Each row is a point on a landscape with many valleys, with its height.
From any point a ball rolls to the lowest of the 2 points nearest to it. It stops when none of these is lower. Distance is the straight distance between rows; heights are no part of it.
j_127: [112 128 155 112 126 174  99 197 154 106 119 138  84 148 148 107 110 173
 103 105 155 224]  (h 650)
j_310: [ 74 156 155 117 144 163 118 187 157  92 144 148  94 147 137 117 149 155
  93 153 137 199]  (h 677)
j_742: [107 124 155  68 189 134 163 145  57 100 161 111 145 154  94  87 172 151
 123 139 170 137]  (h 596)
j_80: [104  95 135 172 101 133  79 172 186  95  87 150 107 124 149 162  80 142
 141 111  93 166]  (h 233)
j_629: [138 209 146 118 113 110 134  99 109 108 118 136 162  91  68  74 136 188
 123 153 165 103]  (h 689)
j_252: [139 131  97 193  84 114 126  81 164 152 114 157 148 105 100 125 122 121
 120 132  96  77]  (h 355)
j_333: [167 105 149 112  66 113  83  92 132  78  82 129 122 118  94 107 115 203
 154 113 124 139]  (h 124)
j_404: [ 92 190 139 165 114 120 126 117 140 127 116 185 123 128  90  73 165 172
  83 143 134 103]  (h 293)
j_824: [113 120 130 144  95 122  91 124 191  66 113 151 124 107 136 166  94  95
 143 130  66 109]  (h 223)
j_197: [143 163 182  83 113 148 100 107 121  82 143 106  39 163 174 150 138 112
 163 118 118 117]  (h 359)
j_461: [103  65 127 124 134 148 145 126 130 111 129 183 172 147  89 130 107 108
 119 133  90 110]  (h 232)
j_239: [ 96 172 165  84 172 116 157 111  69 108 165 129 120 149  95  58 167 158
 113 142 164  95]  (h 570)
j_203: [195 104  97 122 106 115 181 114  96 134 117 104 174  87 102 134 115 104
 130 119 165 137]  (h 313)
j_821: [165  67 186  73 110 133 124 131  86  92 114 119 101 147 162 166 110  84
 182  62 129 119]  (h 290)
j_785: [141 170 142 120 106 132 103  77 147 107 136 112  60 145 180 158 123  86
 153 119 108  91]  (h 383)
j_878: [112 115  88 154 142 134 100 162 179 172 133 118 127 124 191 170 117  80
 114 139  91 147]  (h 173)
j_902: [183  96 120 117 129 111 133  86  83 163 143  71 150 105 100 148 118 149
 172 149 113  87]  (h 259)
j_194: [162 102 108 139  92 110  95  99 125 120 102 120 163 109  79 114 127 186
 165 137 131 119]  (h 167)
j_59: [124  82 110 174 109 130 109 105 162 145 124 155 129 135 135 142 117 113
 136 129  75  92]  (h 380)
j_169: [ 86  98 106 131 166 146  90 186 168 155 141 139 131 152 158 155 127 122
 118 144  96 175]  (h 264)
j_683: [117 134 100 177 171  99 118 177 143 181 151  75 133 105 157 153 160 138
 148 151 133 158]  (h 452)
j_69: [174 204 113 131 114  96 123 119 114 131 117  65 123  80 145 124 135 150
 163 131 185 147]  (h 366)
j_619: [121 170 118 122 146 102 106 137 136 122 160  83 163  86 105 175 131 134
 171 178 118 132]  (h 389)
j_702: [151 105 140  99 107 163 183  91  99 100 118 172 159 143 106 109  94  74
 108 100 141  93]  (h 258)
j_204: [146 126  92 142 118 112 137 129 160 120 134 115 167  79 123 175 118  77
 132 150 116 135]  (h 271)
j_77: [159 188 113 167 106  84  84 123 140 154 116  77 132  78 128 129 134 181
 176 151 145 132]  (h 387)
j_764: [ 75 164 175  92 178 126 122 125  85 103 177 120  73 178 117  87 176 162
 130 153 135 103]  (h 545)
j_953: [125 137  94 179  95 117  94 183 173 121  94 135 144 102 118 128 139 188
 136 139 145 196]  (h 260)
j_911: [170  87 133  78 133 118 161 111 106 120 160 107 163 105 100 185 112  47
 155 151  90 106]  (h 143)
j_529: [137 177  99 156 130 113 105 144 159 138 127  82  88 111 189 159 148 105
 153 136 147 154]  (h 30)
j_416: [153 101 115 163 135  92 101 105 111 173 132  91 150 104  94 115 146 189
 166 146 109  93]  (h 217)
j_838: [143 124 125 130 174 121 196 125  74 189 148  94 145 126 125  90 150 141
  95 120 156 104]  (h 416)
j_575: [166  76 103 136 100 121 119 136 118 126  84 119 148 118 138 133 114 146
 150  97 155 172]  (h 213)
j_926: [149 110 199  67 118 159 126 125  93  81 123 121  62 175 177 137 127 100
 146  71 140 127]  (h 325)
j_804: [ 89 111 152  92 169 137 107 118 120 104 174 118  98 167 135 157 156  95
 149 157  76  97]  (h 480)
j_750: [ 99 143 106 160 129 111 100 155 166 114 130 134 141 107 103 137 156 158
 141 164 118 154]  (h 291)
j_778: [153  89  81 196 128 106 143 145 141 204 120 113 165  97 108 146 138 146
 119 138 106 128]  (h 142)
j_859: [ 71  94 131 109 177 157 109 164 123 148 151 155 114 189 134 121 146 150
 113 140 109 147]  (h 358)
j_696: [117 159 155 101 153 101 147  88  71 141 162 110 157 122  79  78 140 173
 137 148 138  72]  (h 589)
j_939: [149  77  82 157 122 119 181 128 126 181 127 148 186 106  85 146 117 115
  95 136  99 108]  (h 216)
j_198: [163 109 180  95 100 139 116  91 114  86  76 133  81 163 146  66 130 185
 110  92 165 146]  (h 612)
j_248: [146 177  84 149  97 103 125 144 165 102 112 104 153  70 131 168 123 105
 149 140 152 175]  (h 312)
j_34: [159 145 129 156 125 114 115  58 114 183 151  91  71 135 160 129 138 119
 154 132 103  49]  (h 631)
j_936: [141  95 124 105 185 148 148 146  97 180 163  81  93 160 191 155 140  72
 129 136 128 134]  (h 609)
j_262: [125 142 100 173 119 129  93 129 178 167 118 110  78 140 212 159 131 101
 134 122 108 135]  (h 102)
j_721: [166 155 143 101 118 130 125  93  98 110  96 104  92 144 144  80 149 161
 127 118 185 126]  (h 599)
j_975: [155  96 117 123 126 117 160  75 100 146 156 122 147 119  81 140 118 116
 138 149  96  59]  (h 294)
j_14: [166 114 143  83 133 142 151 114  93 110 146 108 125 139 136 151 129  70
 151 125 130 116]  (h 215)
j_457: [ 36 124 121 114 164 130 107 169 161 103 155 166 143 154 129 140 144 111
  73 154  79 143]  (h 490)
j_979: [197 111 152  65  97 120 147  95  83 103 123 106 125 115 146 168 106  71
 171  74 141 117]  (h 256)
j_934: [123 132 126 130 170 114 148 135  99 151 163  91 134 122 124 118 160 137
 142 145 144 121]  (h 454)
j_468: [104 113 124  90 171 120 172 161  81 103 163 127 189 131  66 118 156 128
 121 150 161 153]  (h 627)
j_679: [ 73 181 128 106 168 104 166 165 113  93 160 129 176 110  71 111 161 137
 107 159 165 153]  (h 656)
j_259: [185 103 110 122 125 116 153 105  96 155  98  86 151 117 131  92 141 148
 117 114 184 132]  (h 348)
j_57: [147 133 140  92 138 164 137 135  94 126 122 116  91 165 171 105 137 122
 119 110 168 151]  (h 580)
j_955: [138 133 124 143 134 134 155 106 100 171 113 132 142 137 120  70 152 156
  91 116 164 103]  (h 382)
j_960: [145 110 161 103 105 153 113 149 123  96  86 131  86 149 164 105 108 173
 115  78 161 191]  (h 628)
j_927: [ 65 126 124 130 128 154 121 174 180  85 126 187 156 129 108 129 115 132
  83 146 104 158]  (h 530)
j_509: [137  81 126 122 132 148 179  77 110 155 151 155 126 154 122 134 115  76
 101 130  87  58]  (h 331)
j_170: [ 96  98 120 111 144 166 151 114 141 161 145 183 144 162 124 118  96  84
  77 113  98  94]  (h 292)
j_7: [158 108  71 169 102 123 137 146 144 176 100 131 171 100 130 139 110 128
 115 111 146 164]  (h 208)
j_17: [148 116 150  91 108 150 166 151 111  92  93 154 150 120 144 148  77  68
 119  70 163 160]  (h 188)
j_864: [ 98 156 133 177  80 138  94 154 204 100  98 164  89 115 153 132  98 150
 105 116 118 172]  (h 275)
j_111: [114 119 144 114 141 158 114 149 139 112 137 126  83 170 173 146 132 106
 137 123 117 145]  (h 551)
j_195: [ 59 153 152 158 148 126 110 123 126 149 138 182  96 177 111  77 172 177
  84 141 113 103]  (h 341)
j_828: [112 167 123 170 100 105 113  79 137 132 119 170 151 105  64  91 146 165
 119 144 111  75]  (h 327)
j_540: [140 143 106 172 145  98 105 161 130 167 126  82 142  99 129 107 170 187
 158 142 155 154]  (h 415)
j_41: [ 84 180 118 133 140 107 115 119 156 108 155 128 140 102 107 144 149 119
 125 175 109 110]  (h 344)
j_851: [154 194 102 155  76 104 117 137 153  95  91 115 119  81 135 125 135 154
 141 127 175 174]  (h 340)
j_403: [147 153  90 144 110 123 127 160 146 144 102 105 119 107 191 158 122 110
 132 105 174 199]  (h 115)
j_149: [101 154 150 114 152 142 126 100 117 117 156 132  80 161 140 111 161 124
 130 150 120  89]  (h 516)
j_465: [148 155 124 114 170 106 133 135 110 144 175  54 129  99 141 162 139 114
 174 158 134 129]  (h 427)
j_899: [140  43 108 151 114 127 125 153 136 121 107 153 185 124  98 148  94 117
 155 125  95 144]  (h 156)
j_434: [154  63 112 127 115 111 151 140 139 118 126 132 180  99 118 180  94  56
 151 136  86 134]  (h 218)
j_291: [145  67 158 117  99 134 119 160 119  80  83 144 138 128 131 148  89 129
 154  75 133 159]  (h 146)
j_346: [123 174 135 168 139  90 135  72 127 184 159 108 118 105 114 126 143 129
 137 145  91  50]  (h 620)
j_981: [106 185 138 159 101 145 105 127 175 120 116 155  64 143 177 113 135 133
  98 130 130 138]  (h 311)
j_991: [128  76 133 119 158 159 125 117 117 166 148 124  89 180 183 145 123  86
 130 121  94 107]  (h 581)
j_774: [ 90 196 159 117 153  87 138  85 103 151 186 108 145 121  98 121 126 143
 139 157 105  58]  (h 605)
j_75: [111 140 112 106 136 169 135 140 164 155 119 183 126 148 135 104  84  98
  76  89 145 139]  (h 335)
j_925: [134  70 150 140  91 146  98 116 135  92  80 159 115 156 114  80 108 197
 128 102 118 132]  (h 172)
j_274: [121 164  86 146 121 138 122 196 172 143 108 129 148 109 147 140 125 133
 107 127 167 208]  (h 190)
j_46: [133 140 129 138 140 160 131  97 110 207 114 141  95 169 157  68 143 144
  82 102 149  94]  (h 409)
j_180: [ 44 114 138 112 186 125  98 151 134 123 173 130  96 183 148 143 168 122
 112 162  86 124]  (h 426)
j_113: [121 111 139 125 108 144 122 150 143 108  68 167 122 118 148 147  51 108
 111  64 144 164]  (h 139)
j_405: [130 126 171  85 109 167 165 126 115  69 110 161 117 149 131 128 101  81
 113  88 141 116]  (h 227)
j_746: [124 153 109 123 153 161 147 129 133 209 140 142 110 149 153 113 123 100
  74 106 148 123]  (h 374)
j_112: [172  91 107 103 132 115 178 162  99 119 132 109 197  92  91 157 125  83
 140 144 146 168]  (h 360)
j_889: [ 97 101 120 161 167  95 121 144 105 169 153 115 151 132  96 106 171 178
 137 147 116 120]  (h 493)
j_584: [157  77 102 125 113 143 188 106  99 149 115 161 186 125  85 105 103 117
  92 113 139 104]  (h 268)
j_371: [ 98 102 150 151 110 149 104 145 174  81  87 171 117 127 140 154  57  95
 113 100  92 120]  (h 186)
j_148: [148 162 143 111  80 130 124  57 147  89 122 141  99 118 152 163  85  64
 147 103  96  74]  (h 398)
j_897: [ 97 209 150  93 137 112 137 128 107  86 155 134 164 102  64 114 138 162
 130 169 148 124]  (h 676)
j_687: [107 122 126 151 106 140 109 139 150 105 114 163 114 142 112 101 138 176
 127 139 120 142]  (h 229)

Call two points neighbours if one is among the 2 nearest of the other. Go from one point of each pair to the other, from neighbour to neighbour, staying as low as possible. Name the highest point that can't be avoided.
j_170 / j_333: j_509
j_203 / j_911: j_112
j_899 / j_911: j_434
j_778 / j_113: j_575
j_333 / j_529: j_750

For each start below, name the point where the ball stops.
j_34: j_911
j_679: j_529
j_540: j_899
j_346: j_529
